Points, in no order, along strands that fork, close into loops and pass close to each other.
Two points are linked if the straight distance between their rows is under 123. Some points are linked to none.
z_152: [ 18  23 -48  40  -8 -73 -16 -35  -8 -46 -41  -2  51   1  -4 -29 -23 -23
 -16 -29 -11  19  28  15   8 -32  18 -42 -76  23  27  -9 -56]
z_925: [ 26  74  12  30  34 -35 -22  -5  15  13 -35  27  19  55  50 -14 -16 -11
  14  39  32 -51  38 -32  27 -11  30 -23 -60  -4  37 -22 -16]
z_318: [-49 -51  27  16  -5  29  -2   2 -29 -43   4 -54  40  43  -8  28  -4  24
 -42 -44 -15  -5 -25  44 -35  -1 -13 -21  -7  -2 -12 -27  -7]
z_486: [ -2   1 -29 -18 -15 -24 -17  -1   0  28  56 -12 -22  -4 -34 -19 -15  -8
  -1 -22 -34  32  15   7  -9 -36 -39  11  19  16   1  13 -14]
z_648: [ 22  28  10  29 -21 -40  15  18  17  37  -6   2 -26  35  16 -21  63 -55
  12  29 -33 -56  41 -20  13   2  19  -5 -59 -45   8 -32   9]
z_536: [-18   9  -1  16  -7  35  -1   4  -9  19  45 -10 -37   6  -9 -27  14 -37
 -23   4 -33 -35  14  -5  33   9 -28  11  -7  -2  -7   0 -36]
z_200: [  6  -1  18  29   5  52  10   1 -16   2  -3 -17 -25 -63   9 -52 -16 -16
 -18  10  25  -4   0  -2  79  64   2  12 -32 -11 -20  -1 -29]
z_319: [ 14  47 -51 -31  37 -16 -37 -12 -11  -5   7  32   3  30  42  31 -71  44
  46   4  27  17   5 -15   5 -25 -24 -20   8  57  46 -13 -32]
z_951: [-44  -3  -4 -13 -12  36  -1 -35 -20 -35  37   6  20  24 -34 -31 -40   5
 -51 -50 -17  -4 -12  15   5  -9 -26 -35  -8  30  16  34 -29]
z_910: [  36   61  -16  -18  -27 -106   18   14   52   41    5   37   25   11
  -19  -23   -9   40   47  -23   43   17   56    3   30    4    0  -44
  -42    1   69   -4   -9]
z_706: [ -8  16 -61 -12  17  -7 -15  -2   4  19  50 -22 -48 -32 -22 -25 -26 -16
   6  -1 -47  41  28 -14   1 -48 -54  50  32  28 -14  29 -33]
z_730: [-24  30  14  15   3  58   8   2 -20  32  43  10 -28  64  14 -12  12 -26
 -16   6 -16 -49   6   1  39  22 -17 -18 -22 -10  15 -24 -25]
z_688: [-15 -35  24   5 -37 -37 -10  42  23  43  53 -30 -19  33 -35 -11  75 -38
  -6  -2 -50 -34  42   2 -44 -24 -11  10 -12 -20  -7 -20  27]
z_173: [  4  -6  48  12 -19 -17  17 -27  21   4 -44  29  10  12 -14  11  34 -26
  11  11  -2 -37 -18   3   6  12  44 -14 -10 -33   9  -4  39]
z_382: [ 37  36  47 -42  23 -25  27  39  29  53 -20  33  19  35  48  46  46  -1
   9  55  15 -45  30 -36 -30   9  30 -12   0  -4  24 -12  63]
z_287: [-15   6   2 -26  -6  37  27  11 -15  37  42  28 -50  27  -3  29  43 -19
  24  33 -24 -25 -36  -4 -14  11   1  31  58 -34 -30 -10  35]
z_207: [ 27 -14  54   5   9  48   8  25   4  70  49 -22 -54  -4  -2  -1  31 -10
   2  33  21 -29  19 -21  42  48 -18  20  29 -15   3 -24  32]
z_460: [ 11  23 -24  -1  40  21 -36 -36 -10 -52 -34  17   1 -26  10 -38 -75 -21
  -1  12  32   5   4 -32  24 -20  16   5   5  31  10  22 -13]
z_437: [-20 -44  46  -1 -43 -13  28 -19  14  23  21 -15  23   3 -68  -8  -2  43
 -16 -65  24  32  -4  60  22  35  -8 -39  -2 -12  28  -1   8]
z_856: [ 20 -39   8  31 -22 -45 -13  -4   3  -7 -22 -48  48 -10 -10   8   4  29
 -13 -50   2  38  -3  41 -26  13   7 -34 -30   1  11 -21 -14]
z_356: [-11 -56  62  53  -6  23  29  -9  16  32  25 -52 -20 -65 -36 -46  25   4
 -46 -26  18  -9  22  21  60  63 -39  25 -20  15  -2  13 -22]
z_660: [-52 -25  10  -4  20  92  15   4 -24 -25  45 -31 -21 -12 -14  -9  -3 -13
 -51   4 -13 -33 -15 -16  20  18 -36  34  36  15 -34  41 -24]
z_863: [ 22 -11 -16   6  37 -28 -27  34  19   9 -33 -34  19  42  52  56  37  -9
   7  29 -21  11  38 -37 -99 -59  -6  18   5  10  -5   4  15]
z_537: [-59 -58  45  -4   8  95  45   8 -38 -72   7 -52  -7 -32 -16 -20 -16  39
 -75 -12  20 -20 -24  19  60  45 -15 -12 -33   0 -40  19  -4]
z_968: [ 18  30  19 -22  46  46  -4  -7 -25   5 -37  40   7  13  55  54 -32  43
  32  27  59  -4 -46  -3  11  34  29 -10  27   8  12 -17  22]
z_993: [-52  12 -23  -8  27  83  16  -1 -24 -46  38  -5 -20 -43   2 -40 -14   0
 -70   1 -22 -38 -12 -19  42  11 -40  31   4  37 -32  63 -49]
z_198: [-39 -45  51  23 -37   7  40 -36  17  12  19 -17  12 -11 -76 -35   3   3
 -48 -52  10   9   7  42  36  29 -11 -21 -12 -10  17  25 -11]
z_822: [-34  -1  27 -13   3  31   3 -42 -13 -22   6  15  27  45 -26   6 -31  18
 -28 -35  10   0 -24  19  11   1 -12 -47   7  21  30  13  -8]
z_705: [  1  43  36 -33 -27 -29  40  -1  43  67  37  72 -29  15 -37 -38  50 -24
  11  20  -6 -43  33 -11  34   5  24  -2   0 -28  20   8  48]
z_135: [ -5  25  15  18  -3  13   7 -25 -11 -21 -69  44   4  11  36  15  28 -35
  19  28  -8 -48 -41   4   9  10  58  -2 -28 -37 -15 -12   4]
z_232: [  6 -38 -27  16  50  45  -8  13 -13 -55 -47 -29 -11 -18  29 -12 -22 -19
   1  26  19  47 -31 -20 -42   0  -3  29  32 -11 -53  13   1]
z_624: [ 19  -2  57 -22  11 -26  -1   1  30  36  -6   9  38  53  -2  36  22  31
   0  -5  24 -10  16   2 -26  -5   2 -44   0  17  50  -1  41]
z_487: [  6   3  13  21 -10  -5  -8 -22  11   9  11  -2 -16 -23 -28 -41   1 -46
 -22  11 -17 -21  18 -19  25  -7  -6  10   0   2   5  17  -9]
z_420: [ 25  -1 -34 -37 -17 -78   2 -11  43  -5 -33  47   9 -31 -18  19   1  11
  50   7 -16  43   6 -20 -60 -54   7  20  42  10   5  35  38]
z_916: [-46 -66   5  20   7  35 -21  34 -31 -38  20 -90  36  21 -10  22 -22  35
 -37 -48  -8  24 -11  29 -63  -5 -30   5  23   3 -27 -27   1]
z_579: [-20  37 -45  -9  14  15 -13 -18 -33 -71 -32  39  41  18  58  16 -39  31
  -1  -9   3   5 -29  18   3 -11  13 -43 -49  38  10   0 -59]
z_741: [-37 -31  28  19   7  54 -23  15 -15   3  53 -52   0  77 -13  19  14 -16
 -32 -18 -25 -46  11   6 -36 -16 -32   2  22   1  -4 -23  -1]
z_542: [ 30  41 -15   7 -17 -75  -7 -20  26  13   2  22  21 -13 -27 -43 -46  19
  21 -20  40  22  36  -3  43   1   5 -40 -37  12  60   2 -18]
z_700: [ -2 -45  59  13  -2   7  14 -10  13  -3 -24 -16  -8  14 -19  21  41 -33
   3  28  -6 -30 -19 -13 -20   8  23  14  29 -37 -17  -2  53]
z_994: [-38 -41  -8  21 -29 -12  -4 -15 -10   6  61 -44  23 -28 -69 -41 -12   1
 -68 -59 -27  27  22  34  -4 -10 -33   8 -11  30   2  20 -39]
z_564: [  2   8  35 -17  28  17  -2  -8  41  63  63   4 -52 -28 -24 -27  18 -24
 -12  32  -2 -19  43 -41  23 -11 -31  48  55  35   6  39  15]
z_812: [-11 -11 -34   0 -32 -13   3 -16 -24  -1  47 -17  17 -43 -58 -44 -47  26
 -42 -61  -7  51  13  28  27   2 -34 -24 -17  38  16  17 -46]
z_985: [-25 -15   3 -10  31  49   9  -3  20  30  54   8 -55 -13 -26 -11  25 -37
  -9  38 -16 -11   1 -33 -12 -19 -31  75  78   6 -22  51   2]
z_89: [ -9  20  18  -9  14   1 -14 -24  -1   5  -8  32  38  64  14  42  -7  24
   3  -9  14 -10 -17  10 -15  -7   5 -48  -6  30  45  -5 -10]
z_384: [-29 -12   8   1  15  61  29  -7 -43 -85 -14 -20  28  -9   1 -37 -46  39
 -65 -31  37   9 -10  22  55  34  10 -62 -67  10   1  11 -20]
z_650: [  6  35 -15  40 -29 -60  22 -23  18  -2 -65  46  52  11  25  18  34  12
  31 -12  18  -4   6  33  19  12  51 -38 -82 -25  38   0 -51]
z_448: [-37  18  -6  -6  17  62  -2 -34 -24 -36  16  15  -5 -20 -14 -46 -43  -6
 -49 -10   1 -13  -8  -7  42   7 -12  -5  -8  31  -4  45 -39]
z_229: [-17   8   2  -3 -33   0   9   2 -13  23  23  14   7  33  -8  13  22  11
   1 -26 -27  -8 -23  41   2  12 -10 -31  -5 -18   3 -22  -9]
z_707: [ 46  -5 -38  -8 -11 -27  -9  51  -4  38  -3 -28 -17 -22  33  35  19  30
  49  15 -11  46 -13   6 -31  10 -13   9  16 -23 -27 -40  14]
z_922: [ 30  46  -4 -42 -32 -27  23  21  12  66  12  63 -14   3  17  29  31  28
  51  16  10 -12 -23  15  20  36  29   6  22 -31   9 -27  40]
z_467: [ 33  36  24 -43  18  -9   3  12  42  74  51  31 -56 -37 -13 -24  -1 -14
  16  44   6 -13  51 -56  27  -8  -7  47  46   7   9  25  53]
z_530: [-40 -44  32  38 -26 -13  15 -32  11   9  35 -31  12 -37 -75 -53  20 -22
 -70 -51 -17  -2  30  24  17   6 -24  17 -18  18   9  39 -35]
z_889: [ 11 -32  44 -11 -46 -34  21  53  27  49  35  -6 -25  21 -22   6  98 -37
   8  15 -30 -41  26  -6 -31   7  15   9  -5 -36  -9 -28  59]
z_846: [-22  69 -66 -16  28  51 -18   8 -40 -22  23  15 -32  31  52  -2 -48  -4
  17  13 -27  -5  -6 -14  18 -21 -25   4  -2  13 -15 -13 -44]
z_498: [-10   3 -21 -29  33  16  -1   1  26  25  36  22 -57   6 -17 -10  -9 -30
  19  32 -13  29   9 -44 -30 -38 -30  58  85   2 -14  36  29]
z_123: [ 60   2  40 -11  -8 -45   1  -9  46  14 -54  27  37 -38 -10   7 -27  49
  33  -1  77  20  -6  -3  23  40  36 -26   6   3  43   5  43]
z_361: [-41 -36  45  18  10  70   1   8 -28 -16  26 -56   8  70   2  32   0   9
 -38 -27 -11 -26 -13  25 -13  18 -27 -17   4  -7  -8 -39   1]
z_559: [ -5  57 -29 -19  21 -17 -36 -45  -4 -23 -12  73  18  25  17  -4 -89  23
  36  -2  49 -14   5 -15  28 -24   2 -21 -11  59  53   9 -26]
z_982: [-47 -77  42  31 -14  54  36   3 -33 -79  -9 -69   3 -28 -28 -17   5  -4
 -65 -20  -6 -24 -10  16  37  35  -2   6 -44 -22 -46  -6  -9]
z_468: [  4  31 -48  21  15 -40 -25 -28 -15 -51 -43  19  61  19  44  20 -34  13
  -6 -18   2   9   3  11  -7 -33  15 -43 -62  46  29  -5 -64]
z_291: [   5  -39  -33   15   33  -26  -29   25    8   -9  -30  -43   22   31
   27   46   14   11    5   -5  -14   52    6  -13 -105  -51  -16   23
   20   11  -15    3    0]
z_415: [ 13  33 -59 -62  -1 -52   5  12  24  25 -21  78  -6 -10  45  86   7  53
  74  26  -4  35  -2 -15 -44 -37  18  26  28  26  19  19   4]
z_458: [-33 -33  -7  29 -20  41  37   6 -40 -67  -6 -36  -7 -53  -9 -48  12 -14
 -57 -12 -30 -15 -14  13  37  34   5  -1 -57 -25 -44  13 -36]
z_675: [  0   5 -36  44  -9 -22   4 -23 -30 -55 -34 -12  32  -8  -2 -48 -17 -34
 -36 -26 -15   7   9  17  19  -7  15 -32 -71  -5  -3  -5 -51]
z_520: [  2 -31  47  24  15  41   1  -8 -18 -13  -8 -59  12  10  -7 -14 -31  17
 -35 -31  33  11   2  22  34  43 -16 -43 -23   2  11 -25 -11]
z_861: [  5  34  29  11  20  37  10   1  -9  38   7  18 -19  61  28   9  13 -17
   8  24  13 -53   3 -10  36  30   9 -18 -22 -23  22 -36  11]
z_18: [ 22  12   2 -15  19  11   6   1  12  23  -9  32 -56 -39  11 -11   1 -29
  34  58  19   2  -8 -49   6   3  21  56  56 -30 -28  16  59]
z_302: [ 37  22  -8 -21 -25 -61 -11  18  29  44  28   7 -15 -13 -20 -10   6   5
  30  -2 -19  19  27  -1  -2 -23 -15  -7   7  -3   8  -2  18]
z_421: [ 25 -39  55  14   9  -8 -11   6  28  19  -5 -36 -13  10 -23 -14  28 -44
 -11  31   7 -26  30 -33 -24  -5   8   7  23 -18   4   0  55]
z_516: [ 26   6 -13  16  54  -1 -32 -10  -1 -25 -70  -3  33  20  83  67   3   8
   8  34  17   2   2 -29 -42 -32  29   0 -16  26  16   8 -27]
z_821: [  1  -5   8  -5   9  15 -35   7  -3  31  58 -42   0  38 -17 -10 -26   9
 -25 -28  -2  13  20   5  -6 -10 -46 -19  12  31  20  -9 -14]
z_167: [ -1  86 -28 -13  22   0 -20   7 -10  29  28  42  -7  80  48  25 -17   6
  28  19 -10 -33  12 -11  20 -28 -16 -18 -14  18  30 -27 -22]
z_661: [  6  21  17  21 -20 -52   8 -17  25  13 -38  27  31  29   8   7  32  -7
  10  -5  -6 -23   8   8   0  -7  33 -38 -46 -20  29  -1   0]
z_255: [ 20 -21 -11   9  13  -7 -17 -15  11 -16 -18 -20 -14 -41 -28 -30 -19 -36
  -5  14  -1  24   6 -27 -17 -20  -1  31  33   0 -16  32   5]
z_687: [-30 -17 -32   3  14  41  -1  33 -25 -11  24 -19 -10  59  26  35  15  -2
   2   2 -36  11 -26   3 -69 -26 -30  27  43  -9 -34  -9  -7]
z_689: [-27 -78  61  16 -13   9 -11  19  26  26  50 -63 -15  -5 -62  -8  33 -16
 -29 -14  -6 -13  27   2 -35  -8 -19  43  44   1  -6   6  41]
z_398: [-11 -42  14  25 -32 -30  20 -33   8 -40 -75   2  56  -7  -1  53  39   8
 -12 -27 -16   5 -30  42 -27  -5  43 -29 -34 -12  -2   2 -16]
z_659: [ -8  -4 -43  -5 -42 -31   6 -37 -15 -39  -1  28  36 -38 -49 -28 -49  29
  -4 -57   7  44 -20  31  13  -1   0 -40 -16  31  19  15 -31]
z_502: [ 36  32  13   6 -15 -49  -1 -26  31  10 -37  52  31 -18 -18 -24 -41  31
  33  -7  74  10  10  -6  47  25  33 -32 -27   3  56   2   5]
z_410: [ 25  21 -19 -58 -11 -48  12  31  21  42  -4  49   3   6  36  72  47  37
  46  28 -11  17  -3  -8 -51 -22  14  12  33   6   4   6  35]
z_239: [ 38  18 -32  18  -8  -2 -14  41 -15  36  17 -26 -41 -18  36   6  12 -10
  39  27 -13  11  -1  -4  17  21 -13  15  -5 -30 -24 -52  -3]
z_61: [-31 -37  69  50   6  57  44  -8  14  27  27 -26 -34 -21 -27 -32  46 -17
 -47 -12  11 -49  26   5  68  62 -41  31 -24   8  -2  11 -24]
z_23: [-13 -60  25  33 -28 -28 -23  28  14  34  52 -68 -11   5 -47 -28  40 -30
 -33 -25 -24 -12  53   4 -28 -13 -24  19 -10  -8   2 -16   6]
z_651: [ 42  -3   8   2  30 -38 -23  11  18  12 -47 -12  43  12  62  67  20  19
   7  29   3   5  24 -28 -55 -25  16 -15 -18  11  18   4   6]
z_565: [  5  35 -58 -48  11 -15 -12 -20   0 -11 -17  79 -21 -16  22  14 -61  39
  70  14  23  30 -24 -20  -6 -19   2  23  46  33  13  11  11]
z_514: [ 28 -22 -22  12  -4 -47 -26   9  -9   0 -22 -35  48  -6  29  41  -4  41
  11 -24   3  53  -3  23 -46 -10  -9 -25 -16  19   7 -19 -21]
z_654: [-24 -58   3  13   1  -4 -41  35   1  12  42 -81  24  23 -24  16   0  18
 -18 -43 -13  29  10  23 -77 -25 -32  13  30   7  -3 -21  14]
z_589: [ -8 -16  64  19  31  77  11  -9   8  51  47 -19 -44  -8 -10  -9   9 -11
 -41  13  22 -42  21 -15  58  44 -43  32  26  20   6  11  -1]
z_40: [-25  11 -34  36 -13  23  16  -1 -40 -56   5 -23  -2 -26   7 -60  -4 -37
 -52  -9 -35 -23   2   6  44  12   1  -9 -78 -15 -25  -2 -56]
z_15: [ -9  66 -45 -56   8 -22  -4 -10   7  20  37  61 -59  18  -1   5 -17 -13
  49  26 -44   3  17 -19   2 -60  -7  38  39  13   2  16  16]
z_858: [ -3 -12  12 -18 -40 -10  29  28  12  44  37  21 -39   5 -16  15  80 -32
  22  26 -34 -30 -17   9 -12  10  14  27  37 -47 -28 -18  46]
z_351: [ 21  20  52 -50   2 -35  15  14  38  42 -17  40  42  43  24  69  45  27
   2  23  12 -23  25 -14 -34  -5  25 -26  10  15  44  12  54]
z_686: [ 52 -21  26 -32 -33 -24  17  11  28  36 -12  13  -2 -41 -24  22  16  37
  38   0  33  31 -36  20   8  44  19   2  50 -28  -8  -9  60]
z_655: [ 23  15   2   1  23 -19 -32 -43  13 -31 -61  30  25 -17  -5 -20 -48 -17
   3  16  39  -7   4 -32   1 -30  27  -7   5  23  27  26  18]
z_450: [ 10 -45 -45  42 -19 -40 -13  21 -16 -24  -4 -73  -5 -49 -13 -27  13 -48
  -5  -4 -48  31  12   3 -40 -22 -10  40  -8 -25 -48 -11 -23]
z_176: [ 17  43   9   5  -2 -26 -16 -22  21  23  -4  32 -24 -11  -7 -41 -12 -42
  13  35  -9 -38  32 -33  31 -26  17  10 -11 -18  12   7  10]
z_21: [ -3 -25 -42  30 -61 -58   2  15  -8  -5  11 -37  -5 -36 -24 -22  44 -37
   7 -18 -67  13  -6  31 -26 -15   2  15 -26 -38 -44 -20 -25]
z_775: [ 29 -25  20  36   3 -12  -7  21 -12  16  -6 -68  30  25  14   6   0  29
 -10 -30  31  23  10  35  15  40 -14 -50 -43 -10  15 -52 -18]
z_304: [ 17 -18  31  -8 -47 -28  40  -3  27  40  -3  10  24   4 -49   4  13  62
  15 -58  35  38 -13  60  36  54   4 -46  -2 -29  35 -16  10]
z_126: [-15 -36 -14  24 -20 -18  13 -20 -33 -87 -67 -13  65 -25  15  19   8  16
 -26 -34 -12  26 -37  47 -23   2  35 -36 -57   0 -26  -2 -29]
z_526: [  3  19 -53  -6  55  56 -36   5 -26 -43  14 -43  -4  -1  25 -36 -66 -17
 -39  -8  13  16  19 -31  15 -19 -36   0   3  40  -6  10 -47]
z_942: [-35 -45  17  22  14  54  11  -6 -29 -75 -31 -29  -9   0  -3 -12  15 -52
 -30  15 -25 -36 -36  -9  -1   3  17  18  -4 -27 -46  10  -4]
z_279: [ 20  42   7 -43  17  -5  19  22  22  53  28  46 -62  -2  14  -2  27 -32
  33  65  -9 -26  25 -55  -8 -17  16  48  50 -19 -16  -3  68]
z_305: [  3 -35 -39  21  49  35 -14  -2  -5 -60 -28 -50 -21 -58  -7 -44 -37 -43
 -29  16  17  40   1 -33 -16 -19 -14  49  29   8 -44  42 -25]
z_523: [ -3 -21 -43  29 -18 -28  -1 -14 -27 -91 -72  -8  36 -51  11  -5   6 -24
  -5  -8 -28  23 -37  24 -32 -23  40  -8 -41 -11 -43   2 -28]
z_870: [-18  -7  12  19   8  28   4 -25 -20 -69 -69  14   7 -16  14 -11   7 -42
  -2  22  -7 -26 -44   0   6   8  48   3 -11 -26 -30   7   5]
z_740: [ 15  -9 -28 -11  24   4 -32   1 -16 -12  -8 -14  16   8  27  26 -28  27
  17  -7  12  46 -18  -4 -33  -8 -22 -17  22  24   1  -9  -7]
z_819: [  8  -4  -6   8  44  22 -53 -18  -9  -8  23 -59  14  22  -7 -24 -49 -16
 -48 -23  15   5  33 -21   0 -22 -40 -16   8  41  21   9 -25]
z_928: [ 20  18 -54 -21  26 -13 -36  17 -18  13  19  -9   5  35  41  49 -39  51
  30 -12   7  51  -8   2 -37 -29 -46 -21  27  47  19 -15 -25]
z_99: [ 11  25 -42 -15  55  51 -31  -1 -41 -67 -19  -8  -7 -49  38 -48 -85  -3
 -14   8  49  31   5 -27  38  -2   1   1  -7  41  -8  14 -28]
z_987: [-36  38 -26 -20  -9  29  -3 -38 -25 -62 -41  84   5 -16  15  -1 -39   3
  20   3   2 -12 -53   9  11  -5  38  -6   3   4 -13  15  -6]
z_150: [-47 -26  51  11   6  76  50 -20 -21 -32   9 -27   5   3 -23 -26 -28  43
 -54 -32  34  -2  -4  33  71  57 -17 -45 -37  -3  -7   1 -15]
z_742: [-41  74 -57 -24  22  58 -15 -16 -35 -42  11  46 -35 -10  36 -41 -62 -15
  -6  16 -13 -26  -7 -23  56 -15   5  30 -22  21 -23  22 -44]
z_945: [-23  -8   8   8   2  45 -11  25   0  38  72 -29 -45  36 -11  -1  36 -36
 -15   7 -33 -34  19 -15  -8 -16 -39  27  22   0 -12  -7  -8]
z_78: [ 28  45  30 -36 -31 -31  39  21  31  66  13  60 -15  19   0  -1  56   1
  32  26  13 -41   8  -3  25  28  40  -8  -3 -38  20 -17  52]
z_260: [-55 -10 -21 -19  -1  57  21  14 -26  -8  41  18 -24  43  -2  34  23  -8
  17   7 -40   4 -59  12 -48  -5 -18  36  69 -21 -44   8   5]
z_920: [ 11 -38  30  29 -26 -26  27 -10   1 -10 -62 -19  54  -2  -1  37  34  38
  -4 -33  14  25 -21  56   7  35  33 -41 -47 -26   3 -26  -7]
z_791: [  1  16 -50   4 -54 -72   3   9   4   9   2  14  -5  -5 -10   3  44 -22
  26  -7 -81  10  -4  30 -25 -38   3   8 -22 -28 -25 -14 -18]
z_800: [ 13  27 -37 -18 -58 -73  20  24  26  37  -4  45  -4  -3  10  34  75   1
  48   8 -59  -8 -10  30 -19 -21  24   5 -18 -40 -15 -19   8]
z_852: [ 31  -5  21  12  17  50   9  22  -2  59  34 -12 -74 -52  17  -9  17 -13
  21  44  22 -14   2 -28  53  60 -10  56  32 -14 -28 -11  16]
z_206: [-17 -71  80  -8   5  24  -3  20  21  36  41 -54 -10  17 -53  24  22  19
 -13  -9  18  -3   6   5 -33   7 -15  18  66  -7   0 -10  73]
z_149: [-12  18 -51 -17 -37 -18  10 -53 -17 -64 -23  73  37 -51 -31 -30 -72  26
  20 -35  28  23 -30  20  25 -11  18 -31 -26  49  28  17 -33]
z_452: [-10  33 -36 -25 -40   0  -1 -41  -8 -53 -44 102  15 -57  -6 -18 -64  26
  52  -8  42  15 -40  15  36  -3  41   5  -5  23  12  13 -12]
z_5: [  5 -34 -58  41  -8 -34  -8  -9 -32 -77 -48 -41  25 -56 -15 -36  -6 -49
 -19  -9 -32  35  -6   4 -36 -35  11  22 -25  -8 -48   8 -22]
z_309: [-10  10 -49 -27  35 -11 -13  -8  29   3  29  -9 -53  -5 -33 -23 -28 -31
  10  12 -32  42  45 -41 -24 -76 -38  63  58  28 -11  50  -4]
z_456: [-30  58 -19   4  -2  49   4 -10 -21   0   9  44 -49 -21  27 -43 -20 -41
   6  36 -20 -46  -7 -18  65  10  20  46 -18 -16 -29   2 -31]
z_940: [-47 -45 -12  27  24  53 -24  45 -16 -12  37 -65 -10  73   7  28  17 -23
 -19 -12 -30 -15   6  -4 -86 -30 -37  37  37 -12 -30 -15  -5]
z_683: [ 33  22  -3 -57 -25 -72  10  27  42  35   9  35   0 -16 -13  13  24   7
  37  16 -24  15  21 -15 -37 -33   5   4  27  -4   2  10  54]
z_597: [ 18 -10 -22  22  67  14 -25  -4  -3 -54 -86 -19  16   7  61  22 -12 -19
  11  36  21  21 -18 -32 -56 -21  24  17   7   4 -23   9   1]
z_557: [ 28   4   7 -11  -8 -54 -14 -36  36 -14 -49  33  28 -22 -21   8 -12  -2
  21   4   8   9  -3 -20 -31 -31  25  -8  19  11  25  31  36]
z_771: [  9  52 -30  11 -11  16  -3  15 -16  29  15  15 -56 -17  34 -21   3 -30
  38  37 -21 -22  -3  -6  55  25   8  32 -23 -38 -29 -32 -16]
z_461: [-13 -58  58 -23  -6   8  16  11  11  31  15 -14   6  22 -30  59  29  34
  12 -10  15  14 -28  29 -36  16   3   3  64 -21 -11 -16  66]
z_98: [ 49  42   0  -8 -22 -96  24  33  49  46 -21  24  51  12  13  29  25  71
  36 -12  55  24  39   7  14  35  17 -49 -45  -8  70  -1 -14]
z_560: [-11 -55   2  22  12 -26 -38   2   5 -23 -20 -62  34  22  -5  18  14  -6
 -19 -19 -16  21   4   2 -84 -41  -5  12  18   2  -8   1  12]
z_814: [  2  59 -44   0  27  29 -29  21 -31  11  27  -2 -13  65  56  31 -12   1
  18   9 -28 -16  -4  -6  -4 -19 -23 -11  -1   8  -4 -42 -28]
z_197: [ 19  32  -1 -37 -42 -15  20  -5  16  40  10  67 -19 -31 -16   5  -3  36
  47  -9  26  14 -39  24  37  36  23   4  34 -23   8  -3  31]
z_335: [ -1 -43  33 -25 -21  18  20   6  -7  17   7  -6  -6 -18 -26  35   0  40
  14 -19  18  35 -55  41   3  42   2  -1  57 -18 -19  -9  40]
z_124: [ 37  -1  50  -5  19 -14  -2  40  22  36  -9 -18  -6  41  23  23  56 -31
   4  45  -3 -47  44 -44 -36  -4   2  -7  -2 -14  13 -24  60]
z_6: [-49   9 -25  -3 -38  -5  27 -39 -33 -74 -29  47  46   8 -17  -8   3   3
 -29 -35 -41 -11 -47  38  -3 -18  22 -42 -40  -4  -4  17 -34]
z_29: [ 18  47  34  -7  20   6 -11  -5  15  48  11  28 -24  23   9 -21  -5 -32
   9  43  16 -48  27 -42  31   6  15   6   5 -13  28  -3  32]
z_534: [ 61   4  29 -13 -12 -85   1  15  48  24 -47   7  63 -14  14  41   5  61
  21  -4  56  26  17  -5  -5  17  22 -40 -22  16  54   9  15]
z_27: [ 38   8 -25  -6  -2  19   1  40  -4  56  32 -19 -71 -60  17  -7  -8   7
  41  33  11  33   3 -14  28  34 -23  43  36 -20 -31 -21   9]
z_141: [ 40   3  16  -3  25  17  -7   5   3  12 -42   8 -28 -33  34   6  -9 -11
  40  45  35  -5 -20 -31   8  28  32  28  26 -29 -24 -11  52]
z_909: [ 49 -18  -8  -5 -33 -40   4  27   8  22 -32 -10  12 -49  10  31  30  33
  44  -7  12  45 -36  35  -9  36  17  -8  10 -28 -22 -23  18]
z_83: [-51 -47   1   8  10  58   7   5 -35 -55  18 -46  -5  -4 -13  -9  -4 -15
 -37  -8 -21  -7 -32  -2 -19   6 -18  23  24  -9 -43  21 -13]
z_313: [-26  21 -28 -15   6  35   5 -11 -50 -92 -19  26  39   3  30 -19 -52  44
 -25 -26  24   6 -34  23  29  15  13 -67 -65  31  10  -3 -34]
z_471: [ 40  32  27  -9  25   2  -4   0   3  23 -41  31   9   1  43  34  -5  22
  36  36  44 -15 -23 -12  12  30  29  -2   5 -12  12 -20  35]

A tip is a point with one link. Name the tips that can be reached along the links from each point below, in the order of the rows.
z_689: z_356, z_705, z_167
z_420: z_968, z_415
z_384: z_559, z_800
z_822: z_650
z_812: z_304, z_987

A piece is all that can be reached along the links. How many separate loops has the piece of each point below (a circle has one, a figure eight two, a Y none), and how many tips (points with one link)?
z_889: loops 2, tips 3
z_791: loops 1, tips 2
z_410: loops 1, tips 2
z_89: loops 1, tips 1
z_452: loops 0, tips 2
z_98: loops 1, tips 0

How many points has the smallest loop of links through each point below? Write - if it is on no loop.
z_741: 17
z_152: 11
z_683: 11
z_520: -
z_542: 6
z_822: 17
z_29: 6

Name the points in between on the shortest way along the links from the first point to the second, in order.
z_21 / z_856: z_450 > z_5 > z_523 > z_126 > z_398 > z_920
z_410 / z_471: z_683 > z_302 > z_486 > z_706 > z_309 > z_498 > z_985 > z_564 > z_467 > z_279 > z_18 > z_141
z_700 / z_822: z_421 > z_124 > z_382 > z_351 > z_624 > z_89
z_846 / z_207: z_742 > z_456 > z_771 > z_239 > z_27 > z_852
z_705 / z_287: z_78 > z_922 > z_197 > z_686 > z_335 > z_461 > z_206 > z_689 > z_23 > z_688 > z_889 > z_858
z_920 / z_579: z_856 > z_775 > z_520 > z_150 > z_384 > z_313
